Each row is a point on a tangle of strands that fork, close into loops and nearly touch. The rows are in no order.
Two points are linked if the straight distance between their rows is under 138. Some points are linked to none.
z908: 34; 2; 9; -16; 30; -30; -14; 1; 23; -9; -9; 56; 15; -1; -41; 32; -53; 23; 4; 13
z690: 6; -32; 11; 0; -51; -10; -10; 2; -32; -42; -16; 25; 41; -45; -12; -46; 61; -29; 53; -18
z886: -4; -15; -46; 32; -13; -30; -26; 0; 73; 12; 21; -24; -1; -8; -5; -39; -56; 16; 22; 64
z735: -4; -12; -1; 67; -15; -32; -42; -13; 64; 31; 47; -50; 42; -45; 21; -22; -5; 10; -2; 24
z602: 12; 43; -16; -42; 80; -74; -27; -59; -13; 31; -1; -8; -22; -11; 5; -45; 9; 5; -40; 66
z252: -4; -43; -28; 26; 32; -47; -33; -29; 21; 13; -22; 7; -36; -20; 23; -34; 16; -28; -68; -7
z6: -11; -35; -12; -27; -57; 48; -35; -8; 0; 8; 9; -4; 45; 12; 42; -15; 34; -18; -21; 57
z422: -4; -10; 97; 18; 10; 48; -16; 14; 16; 31; 7; 11; -27; 28; 7; 48; 5; -23; -40; -35
z221: -43; -18; 23; -26; -1; -50; -2; 20; -52; -9; -10; 34; -34; -20; 53; 2; 20; -3; 43; -29
z994: 8; -2; 11; -17; 2; -9; -54; 14; 12; -4; -36; 54; 7; 24; 1; -61; 14; -11; -45; 60
z255: 26; 7; 40; 41; 18; 20; -37; 7; -12; 57; -23; -17; 47; 37; 35; -69; -4; -4; 25; 56
z655: -21; 33; -36; 35; 15; -6; -61; -8; -24; 47; -3; -16; -19; 46; -49; 25; -57; 8; -6; 59
z142: 55; -40; 49; -4; 39; 37; -11; -48; 32; 48; 5; -46; -36; 10; -12; 19; -17; -3; -7; 31
z189: 33; -38; -23; 6; 15; 30; 15; -15; -13; 10; 27; -45; 77; -21; 56; 49; 35; 1; 0; -18
z689: 17; -29; 6; -33; -3; 4; 15; -10; -39; -28; -15; 0; -24; 14; 0; -3; 30; 15; -100; 4
z797: -17; -56; -87; 21; -26; -9; 12; 26; -38; -63; -17; 4; -6; -48; -8; -20; 3; -34; 17; -45
z863: -1; -7; 64; 59; -23; 4; 19; 2; -53; 33; -21; -50; -44; 24; 25; -20; -3; 13; -26; -12
z456: 21; 0; -22; -25; -31; -11; -28; -19; -24; -41; 10; 40; 103; -61; -5; 2; 16; -25; 50; 10
z947: 14; -27; -5; 4; 35; 3; -37; -5; 64; 31; -54; 32; -11; 6; -48; -61; 42; -36; -15; 56
z855: -17; 51; -27; -61; -37; 67; 70; 69; -1; 1; 16; -4; 3; 20; -23; 40; -22; 35; 25; -88
z254: 24; -23; 4; -28; 14; 41; 85; 41; 9; -10; 16; -49; -2; -46; -20; 6; 49; 17; -7; -79
z68: -51; -25; -35; -47; -1; -15; -1; -29; 16; 16; 7; 65; 32; -49; -36; -21; -2; -46; 22; 42
z506: 22; -26; 13; 49; -86; 3; 10; 5; -7; -28; -33; 27; 41; -4; 11; -12; -6; 2; 22; -22
z406: -14; 19; 30; 23; 4; 17; -30; 14; -5; 16; 25; -8; -67; 51; -19; 52; -32; 6; -47; -34
z702: 36; 55; -28; 37; 72; -58; 11; -39; 51; 11; -13; 32; 53; -6; -35; -60; -31; -5; -26; 15
z517: 29; 45; 63; 48; 27; -30; -13; -25; 32; -14; 13; 7; 10; -28; -45; 32; -58; 29; 4; 23
z385: -49; -12; 69; 31; 18; -4; -9; -26; -39; 49; 2; -9; -57; 9; 17; -37; -5; -34; -29; 16
z354: 32; -39; -30; -29; 17; 31; -7; -45; -16; 48; 12; 29; 63; 16; 22; -39; -13; -47; 39; -15
z389: 25; 43; 38; 36; 80; -17; -82; -60; -1; 4; 24; -19; -68; -16; 0; -22; 16; -28; -70; 4
z837: 21; -20; -83; 6; 4; -57; -34; -21; 11; 16; -61; 21; 14; -45; 6; 18; -39; -10; -18; 44
z172: -35; 29; 41; -6; -30; -18; -6; 38; 26; 18; 39; 26; -41; -3; -49; 64; -24; 20; -17; -71
z411: -46; 4; -12; -86; -69; 26; 55; 15; -5; -49; 30; 36; 6; -31; -26; 9; 46; -19; -4; -41
z167: 18; -16; -6; -15; -2; -12; -32; 22; -70; -32; -21; 15; 15; 3; 19; -55; 32; 11; -50; 27
z544: -13; 37; -4; 44; 39; 23; -33; 31; -8; 2; -47; 21; 38; 22; -8; 24; -49; -7; -20; 75
z505: -8; -9; 19; -3; 4; -3; 6; -4; 38; 4; 17; -52; -116; 34; -35; -21; 2; 32; 6; 36
z525: -43; 14; 22; -13; -51; -23; 47; 31; -64; -35; 9; -1; 4; -37; 31; -10; -4; 1; 92; -33
z992: 28; -1; 39; -35; 24; -66; 4; -60; -31; 12; -8; 11; 1; -36; 12; -23; 3; 25; -35; 40
z44: -4; 26; 56; -18; 21; -29; -25; -20; -38; -4; 1; 3; -69; 18; -14; 51; 16; 20; -80; -10
z579: -11; 11; 21; -33; -67; 36; 37; 22; -73; -35; -14; -39; -8; -3; 35; -16; 48; -27; 104; -57
z286: -7; -39; -46; -36; 0; 46; 25; -33; -18; -20; 34; 0; 53; 16; 65; -41; -12; -50; 95; -4
z158: 10; -47; 6; -28; -7; 22; 59; -8; 26; -5; 28; -18; -6; -48; 44; 45; -63; 1; 21; 0
z870: 13; 17; 27; 58; -25; 7; -21; 19; 0; 7; -28; 45; 82; 38; 30; -52; -6; 3; 28; 16
z247: 39; 25; -66; 12; 69; -13; 2; 2; 17; 30; -31; 13; 96; -13; -41; -41; 14; -12; 8; 46
z638: 5; 55; 69; 67; 26; 10; -46; -27; 12; 41; -7; -26; 22; 33; -10; -13; 19; 0; -17; 62
z652: -36; 31; 1; -1; 9; -16; -3; -11; 49; -12; 85; -7; 24; -20; -19; 65; -15; 28; -51; -1
z109: -18; -11; -38; 36; 2; 39; -11; 75; -3; -32; -14; -16; 37; -2; 32; 33; -40; 4; 13; 48
z214: -48; 16; 18; 9; -24; -29; 66; 51; -15; -32; 32; -28; -11; -21; 21; -45; 10; 48; 27; -22
z820: -32; -14; 9; -19; -31; 39; 22; 37; 9; 26; -1; -21; -33; 3; 38; 77; -34; 2; 24; 0
z856: 41; -36; -2; -94; -72; 55; -21; 18; -24; -33; 43; 11; 10; -5; 9; 24; -3; -19; 48; -56
z601: 28; -46; 15; -34; 28; 28; 59; -35; 13; 9; 38; -28; -14; 1; 3; -18; -51; 11; -7; 25
z595: -17; -17; -14; 47; -19; -6; 3; 25; 27; -12; 5; -12; 23; -6; -42; -16; 54; 16; -32; -7
z181: -26; 27; -17; 41; 55; 5; -13; -39; 57; 1; 47; -33; -15; 17; 14; 35; -17; -1; -51; 26
z127: 5; 29; -15; -42; -35; 13; 2; 14; -54; -75; 3; 47; 72; -7; -8; 50; 5; -16; 72; -34
z841: 13; -39; 48; 2; 50; 53; 29; 55; 22; 7; 14; -24; -37; -8; -24; 15; 20; -5; -6; -50
z26: -39; 24; 5; -9; -44; 85; 64; 68; 9; 36; -32; -38; -28; 28; 9; 58; -3; 6; 8; -50
z829: -28; -5; -53; -16; 65; -11; 30; -14; -9; -2; -23; 61; 56; -2; -11; -34; 12; -38; -2; 19
z195: 12; -17; -7; -72; 13; 15; 16; -39; -50; 33; 13; 19; 64; 9; -27; -16; 40; -1; 36; 38
z336: -27; -16; -21; -14; -54; 21; 37; 14; -22; -27; 5; -10; 38; -17; -29; -9; 88; -2; -1; -21
z815: -14; -14; -45; -11; -25; 25; 27; 78; -51; -46; 2; 1; -8; -34; -64; 6; -10; -2; 5; -68
z885: -48; 33; -18; -3; -115; 42; 56; 35; -25; 15; -50; -33; -9; -24; 8; 46; 35; -1; 12; -54
z559: -44; -36; -48; -2; -1; -6; -30; -20; 62; 41; 39; 11; -7; -7; -41; -25; -22; -26; -2; 29
z11: 32; -29; -22; -6; 48; -14; 19; 5; 3; 12; -47; -5; 19; 11; 33; -1; 12; 19; 60; 38
z449: 5; 26; 43; 7; 54; -16; -112; -20; 25; 48; 15; 8; -27; -37; -29; -26; 7; -46; -38; 33
z97: -24; -16; 14; -40; -10; -11; 39; 28; -20; -7; 23; -25; -57; 18; -23; -52; 13; 46; 8; 34
z720: 3; -14; -12; 16; 25; -58; 28; 21; 19; -4; 16; -34; -58; -7; 14; 35; 11; 46; -5; -61
z76: -5; -10; -40; -10; -22; -35; -14; -10; -46; 34; -5; 14; 13; 38; -21; 42; 27; 27; -2; -27
z998: -9; 12; -15; 17; 59; -62; -31; -28; 3; 56; -22; 4; -24; -37; 25; -59; -38; -36; 0; 23
z307: 50; 58; 16; 8; 45; -39; -37; -25; 56; 12; -22; 30; 16; 64; 48; -28; -24; 24; -11; 47
z324: -1; 36; -36; -29; -26; 36; 72; 40; -20; -56; 14; 12; 39; 10; 3; 48; -27; 7; 82; -84
z695: 57; -13; 40; 32; 21; -30; 29; -46; 34; -5; -57; -12; -42; 33; 32; 37; 11; 32; -28; 2
z946: 12; -14; -20; -34; -1; -37; -11; -47; -19; 12; -48; 25; 10; -22; 78; 6; -34; -10; -36; 60
z770: 57; -27; 1; -51; 32; -7; -17; -12; -16; 0; 11; 66; 33; 16; 5; -8; -40; 1; 14; -34
z372: 21; -51; 18; -48; -62; 61; -34; 23; -24; 12; 24; 11; 4; 26; 37; -15; -17; -19; 27; 2
z950: -1; -3; -53; -17; -28; 2; -21; 63; -45; -8; 17; 7; -14; 32; -64; 31; -4; 33; -30; -48
z69: 8; 0; 16; 56; 22; -20; -43; -72; -13; 38; -23; -7; -58; 17; -14; -30; 3; -34; -82; -5
z641: -14; -28; -28; -17; 17; 10; 51; 21; 16; -38; 3; -5; 29; 5; 69; -33; 22; 10; 79; 31
z891: 1; 29; -5; 29; 69; -23; -3; 11; 51; -17; 40; -57; -58; 19; 0; 59; -12; 49; 2; -5
z810: 43; -36; -40; 7; 21; 11; 65; 14; -13; -39; 7; -31; 51; -40; -10; 32; 23; 18; 22; -56
z741: 0; 47; 45; 114; 28; -12; -6; -31; 20; 3; -9; -13; 9; 55; 6; -27; 6; 12; -43; -4
z474: -47; 8; -15; 23; -9; 3; -4; 4; 2; 12; 73; -18; 67; -9; 39; 38; 11; 5; -38; -25
z300: 13; 34; 4; -34; -97; 37; 44; 65; -66; -38; -62; -24; -26; -35; 5; 8; 10; 23; 6; -61
z345: -21; 62; -34; 36; 26; -41; -78; 5; 62; -5; 29; 2; -16; 9; -36; -58; -25; 11; -17; 66
z243: 7; -17; 21; 23; 43; 3; -6; -48; 74; 29; -37; 29; -67; 10; -58; -46; -24; -43; 1; 40
z197: 17; 9; 12; -56; -92; 82; 38; -6; -29; -40; 27; -44; 33; -2; 29; 16; 18; -41; 81; -71
z859: 13; 66; 52; 31; 17; -4; 4; -85; 54; -21; 14; 10; -61; 18; -56; 38; -16; 17; -12; 30
z701: 26; 14; 43; 21; 3; -29; 47; -10; 8; 19; -18; -34; -15; 11; 26; 82; 34; 49; -26; -58
z470: -23; 37; -30; -100; -67; 48; 36; 49; -10; -90; 0; -10; -13; -29; -14; 6; 46; -24; 59; -69
z263: -24; -32; -66; 18; -17; -13; 17; 35; -6; -49; -25; 17; -14; 7; 43; 8; -20; 5; -14; -5
z877: -8; 37; 44; -4; -14; 37; 11; -29; 71; -18; 42; -38; -83; 1; -56; 45; -15; 13; -28; 38
z38: -14; -6; 31; 61; 10; -14; 14; -8; 6; 12; -18; 40; 17; 45; -38; -51; 49; -4; -39; -27
z684: 0; 82; -16; 48; 37; -44; -105; -15; -11; 11; 0; -12; -41; 27; 1; -8; -46; 9; -34; 48
z590: -30; -33; 40; 4; -25; -9; 0; 15; 8; 16; -18; 63; -44; 40; 28; -14; -17; -7; 28; -20
z648: 18; -36; -39; -13; -8; -36; -23; -4; -32; 15; -58; 6; -1; -15; 6; 62; 18; 12; 31; 21

How many points has the smallest loop of links through each point below? Write 0 if it is on no loop.
z336 -> 9
z885 -> 0
z76 -> 0
z474 -> 0

A piece is two or more points that can be reached from each other along the links. Count, over all rows, the pieces, the separate loops (a circle has one, a figure eight two, a Y none), the forks (points with three links) and the tips (points with one).
pieces -> 3
loops -> 1
forks -> 9
tips -> 13
